A landscape with many valleys, sampled at points; each row gives a point and its height.
From any point a ball rolls to the lowest of the 2 points nearest to it. It stops when none of these is lower. Distance is the straight distance between rows; heights are no part of it.
j896 height 51.6: [  3 -35  -4 -20   6   4  13   3 -11  13  -2 -18  27  10 -14  20 -15   5
   4  -5]
j544 height 46.6: [ -3 -20   0 -18  35 -17 -18   7   2  -1 -17  -5  -9  16  13  -6  24 -14
  29  11]
j623 height 27.9: [  0  14  10  18 -20  16   2 -13   0  11  -8   6 -16   4   7 -10   9  -5
  -6  -1]
j530 height 46.8: [ 22  21 -21   3 -41  17  -1 -25   6  -2  -7 -17 -19  13 -10  34 -16 -14
 -19  -6]
j362 height 52.8: [  1  24  -1  -3  13   0  -6 -14 -11 -20  27 -11  13  10 -22   2 -25  15
 -15   2]
j378 height 41.7: [  6   7   7  13   0  -5   0  -8   0   6  -3  -1 -14  13  18 -24  12  -3
  21   7]
j704 height 46.9: [  4 -16  -7 -12  -8  -5  16   7 -14  15  -2 -10  25   6 -11   8  -7  12
   1 -10]
j628 height 12.0: [ 15  27  -7   8 -27  16  17 -12  22  11  -8  -5 -19   2   4  10  -2 -11
 -14  -2]
j983 height 67.9: [  6  -6   6 -10   1  10  15 -14 -12 -17   7 -17  14  20  10  -6 -29   2
  -2   6]
j500 height 44.7: [-14 -21   5   2  22  -2  -8  16   6   3   4  16   5 -20 -11  -2  17   5
   0   8]
j918 height 29.1: [  2 -12  11  -4  -9   7  -2 -18  -4   1   6  20   9 -15  11   5   0  26
  -7   8]
j714 height 35.5: [  4  -4   9  -5   4   2  -7 -16  -7  -8  18  11  11  -4   1  -2  -8  30
  -6   6]
j373 height 45.4: [  2 -17   0  -7  22  -9   0  17   8   1 -14  -7 -11   8  18 -11  19 -17
  29   9]
j709 height 5.2: [ 13   8 -10   5 -23  11  31   0  23   9  -8  -9  -8   9   4   8  -5 -13
 -25  -1]
j528 height 42.6: [-17 -24   8  -9  24   0 -19  13  -6   9  -6  13  10 -12 -15   6  11   5
   6  -1]
j475 height 15.1: [ -6   4   2   2 -37   1   1  -1   8   4 -13  22  -5 -26  11   5   4   5
 -18   2]
j588 height 41.5: [-16 -15   2  -2  -1  -7  -2  27 -12   6 -22   1   7  -7   6  -6   2 -15
  20 -19]
j402 height 37.0: [-19  -6   5  19  -3 -13  -2  19   7   0  -2  12 -19 -22   6 -15  13 -13
  13   3]
j993 height 43.5: [ 12  29  -3   9 -21  16  -9 -22   8  -2   0  16 -19  -9   7   9   6  14
  -8  -2]
j15 height 31.8: [  4   8  -4   8  -3  -1  15   6  -3  13  -6  -7   3  16  -3 -15   3  -4
   6  -7]
j613 height 21.5: [  6  -2  10   7  26   7   3  -5   4  -4   9  -3  -2  25   3 -23   5  -9
   5  11]
j595 height 72.9: [  9  -7  -9  -1   0   9  22  -8  -3 -12  15 -28  10  17 -11   8 -27   0
 -26   7]
j938 height 0.5: [  2  27  -8  14 -19  -1   0  12  17  10   0  11 -11 -24  -3  -2  11  10
  -6  -6]
j700 height 35.2: [  8   8  -7   1 -45  14  -4 -28 -12  -1  -7  -4  -5   7  -5  29  -6   6
 -23  -5]
j88 height 43.8: [  5  -8   4   4   5  -9   7   9   6   2  -6  -1 -11   8  20 -22  17  -9
  23  15]
j385 height 47.5: [-13 -23   1 -29  45  -8 -28   0  -2   9 -20   0   2  11   3   7  19 -11
  16   4]
j283 height 21.2: [-23 -18   2   2  25  -4 -13  35   1   2  -9   4   1 -20 -13   5   7 -20
   4 -15]
j516 height 26.8: [-31 -25   3 -17  16 -21 -33  20  -8  -7 -11   0  -7 -28   8  15   3 -14
  27 -18]
j23 height 65.4: [  4 -16  12  -8  10   8   6 -16 -21  -9   0 -14  19  32   2  -8 -21  -1
   5  -1]
j293 height 58.3: [  4  -6   4   0 -26   4  12 -12 -22   9 -14  -9   8  17   6  -4  -7   3
  -4  -9]
j245 height 24.3: [-31 -22   5  -8  24  -9 -26  28  -6   0  -7   5   1 -31  -6  12   3 -16
  10 -20]
j233 height 62.0: [  0 -15   8  -3  -8   5   2 -11 -23   6 -10  -9  13  27   4  -9  -7   3
   6  -7]
j130 height 44.0: [ 13  41   0   1  -3  23   2 -25   5 -26  11  -4 -16   2   9   8 -26   1
  -8   6]
j437 height 34.3: [-26 -10   4  18   7 -25 -13  25   3  -8   2   3 -25 -24   1 -12  13 -27
  27  -6]
j60 height 70.2: [  8 -16   3  -8   8  12  22  -9  -1 -13   9 -13  15  10   3   5 -25   6
 -17  11]
j757 height 30.3: [-19 -18   2  -4  11 -32 -23  12  -4  -7 -13   4 -18  -8   5 -11  24 -14
  40   6]
j498 height 40.5: [  8  22  -6   3 -40  17 -11 -23  -1   0  -8  13 -11  -6  -1  26   1  12
 -17  -7]
j305 height 46.5: [-11 -13  -1  -1  30 -22 -13  25   9   0   7  13   0 -15 -16  -7  23  -1
  11   9]
j393 height 54.3: [  5  -8  -1 -10 -38   4  19  -9 -10   6 -15  -5  12   6  13   8 -11   2
 -10  -3]
j908 height 24.1: [ 10  21 -10  10  -1  -2  11   8   4   9   7  -8   7  10 -10  -7  -2   6
  -4  -8]
j687 height 21.7: [ -5  -7   4  -4 -27  11   7  -9   1   2  -8  16   5 -16   7   9  -1  13
 -17   4]
j843 height 48.7: [ -5 -25   8 -14  41   6 -18  -3  -5   4 -11   6   5  20  -3   0  15 -10
   9   8]
j147 height 49.4: [  6   7  -1  11  17 -16  -3  10  13  -2  21   4  -7  -6  -2 -16  21   6
   7  18]
j863 height 2.7: [ -1  -1  -6  10   8   5  24  20  14  15   2  -1   3   0 -17  -1   7 -12
 -15  -4]
j205 height 28.5: [  2  -9  11  -9  25   2  -3  -8  -4  -7  21   5  21   6 -11  -6 -11  16
  -7   8]
j691 height 32.8: [  7  17  10  17  -8  13  -2 -23   4  -2   5   7 -16   0  14  -9   7  10
  -6   7]
j69 height 67.5: [  1  13  -2   8 -23   2  -5 -19 -22   9   1  -6   5   5 -20  10  -6  18
 -18 -14]
j494 height 46.7: [  8   3  -3   0  11 -17  -4   9   8   0  20  10   8 -12  -6 -12  14  20
   6   7]
j556 height 20.9: [  6  -7  10 -13  37  -3 -13  -8  -2 -16  21   4  20  16   2 -14 -10   3
   4  13]
j368 height 14.9: [  8 -11   5 -10  34  -8  -7  -2   5 -10  12   0   8  22  12 -18   1  -8
  16  17]
j81 height 42.8: [ 10  25  -4   9   3 -11 -10   0   4   3  20  11   1  -9 -11  -8  10  26
   1  -1]
j777 height 35.4: [  4 -11   1 -11  21  -4   2   5  -2   4  15   1  27   1 -20   2  -7  18
  -2   0]
j49 height 27.8: [  0   9  -4  11 -40  12   7 -20 -13   9 -14  -8 -11  11  -2  14  -1  -5
 -23  -6]
j224 height 40.4: [ -8 -24   7 -19  31  -2 -15   3  -4   9   6   9  25  -1 -20   7   4  12
   5   2]
j308 height 39.3: [ 14  32   2   8   9  13   1 -14   9 -17  22  -2  -7   2   8  -4 -12  11
  -6   6]
j539 height 37.7: [ -7 -10   0   0   2  -1   4  17 -12  13 -19  -2   6  16   0 -13   6 -11
  14 -13]
j303 height 47.0: [ 20  29  -7  -2 -20  25   5 -27   8 -26   2  -6 -16   7  12  21 -28  -5
 -13   3]
j976 height 20.1: [  8  15   1  12 -26  19  11 -22  -1   3  -5  -6 -12  13   4   6  -5  -5
 -16  -2]
j526 height 42.5: [  3   2   1  19   9   6  19   7  24   8   4   3 -16  -7   5 -16  13  -8
  -3  18]
j302 height 36.1: [ 12  32  -5   4  -2   3  -3 -13   0 -10  18   4   2   1   0  -2  -6  19
  -3  -4]
j644 height 42.1: [ 16  12 -19  -4 -40  10  -2 -27 -10  -9   2 -22 -10   9  -5  31 -21   3
 -19  -7]
j861 height 61.0: [  3  11   0  -1  -2   0 -11 -21 -21  -4  17 -10  15  11 -20   4 -16  23
 -13  -9]
j75 height 47.6: [ -7 -10  -8 -18  36 -26 -18  27   7   2  -2   5   4  -6 -13  -1  22  -8
  19   2]
j567 height 15.0: [-12  -4  -2   9  18  -2   5  31  10  12  -6   2   0  -7 -15  -7  11 -18
   3  -7]
j795 height 12.1: [ 10  38 -11  14 -16  -2   6   3   4  15   0  -4  -7  -5  -9  -1   6   8
  -2 -16]
j247 height 32.0: [-23  -7   2   7  20 -27 -24  22  -3   1  -9   6 -14  -5  -6 -16  20 -26
  28  -3]
j926 height 39.6: [ -8  -1   5  21   1  -8   8  11  21   0   2   8 -25 -22   7 -14  20 -13
   6  19]
j52 height 6.2: [  6   2  -6  13  -2  13  30   7  18   8   2  -6   0   4  -6   3  -1  -7
 -27   6]
j850 height 41.6: [  1 -14  -4 -12   5  -7   9  13  -4  12  -1   5  20  -6  -9   3   1  14
   4  -5]
j964 height 47.9: [-15 -22  -4 -14 -23  -3  13  29  -5   5 -15   3  18 -28   5  14 -11 -12
  -1 -12]
j764 height 45.9: [  4  26   0   3  20   8   2  -7   2 -23  26  -8   9   7  -8  -5 -22   8
 -16  10]
j619 height 49.5: [ 21  16 -11  -7 -31  13  19 -21   8 -16  -1 -11  -2  10  16  16 -25   2
 -17   1]
j237 height 28.6: [-26 -24   5 -13   9 -29 -28  19  -9 -10 -15   5 -13 -22  12   3  13 -11
  37  -4]
j648 height 51.7: [ 15   0  -2 -12 -41   7  17 -18   3  -4  -9  -5   4   5  21  15 -17   6
 -14   3]
j481 height 44.6: [-18 -16  -3  -8  -8  -8   5  38  -6   1 -16   0   9 -23  12   5  -7 -21
  10 -25]
j892 height 7.9: [ -7  10  -4  12 -19  -9   6  12  16   6  -5  16 -10 -28   8  -5   9   2
  -8   1]
j503 height 37.6: [  9  25   9  14   2   2 -11 -23   0  -2  12  -1 -19   9  12 -22   5   6
  12   8]

Where does a ball stop that starts at each point below?
j528: j368
j926: j863
j896: j368
j481: j938
j237: j863
j704: j368
j964: j938
j918: j938

Call two points neighbours if one is among the 2 nearest of the other. Go from one point of each pair to the other, from neighbour to neighbour, staying as low as possible. Name the highest point that can't be avoided.
j368 and j863: j378
j302 and j368: j147
j709 and j863: j52
j368 and j938: j714
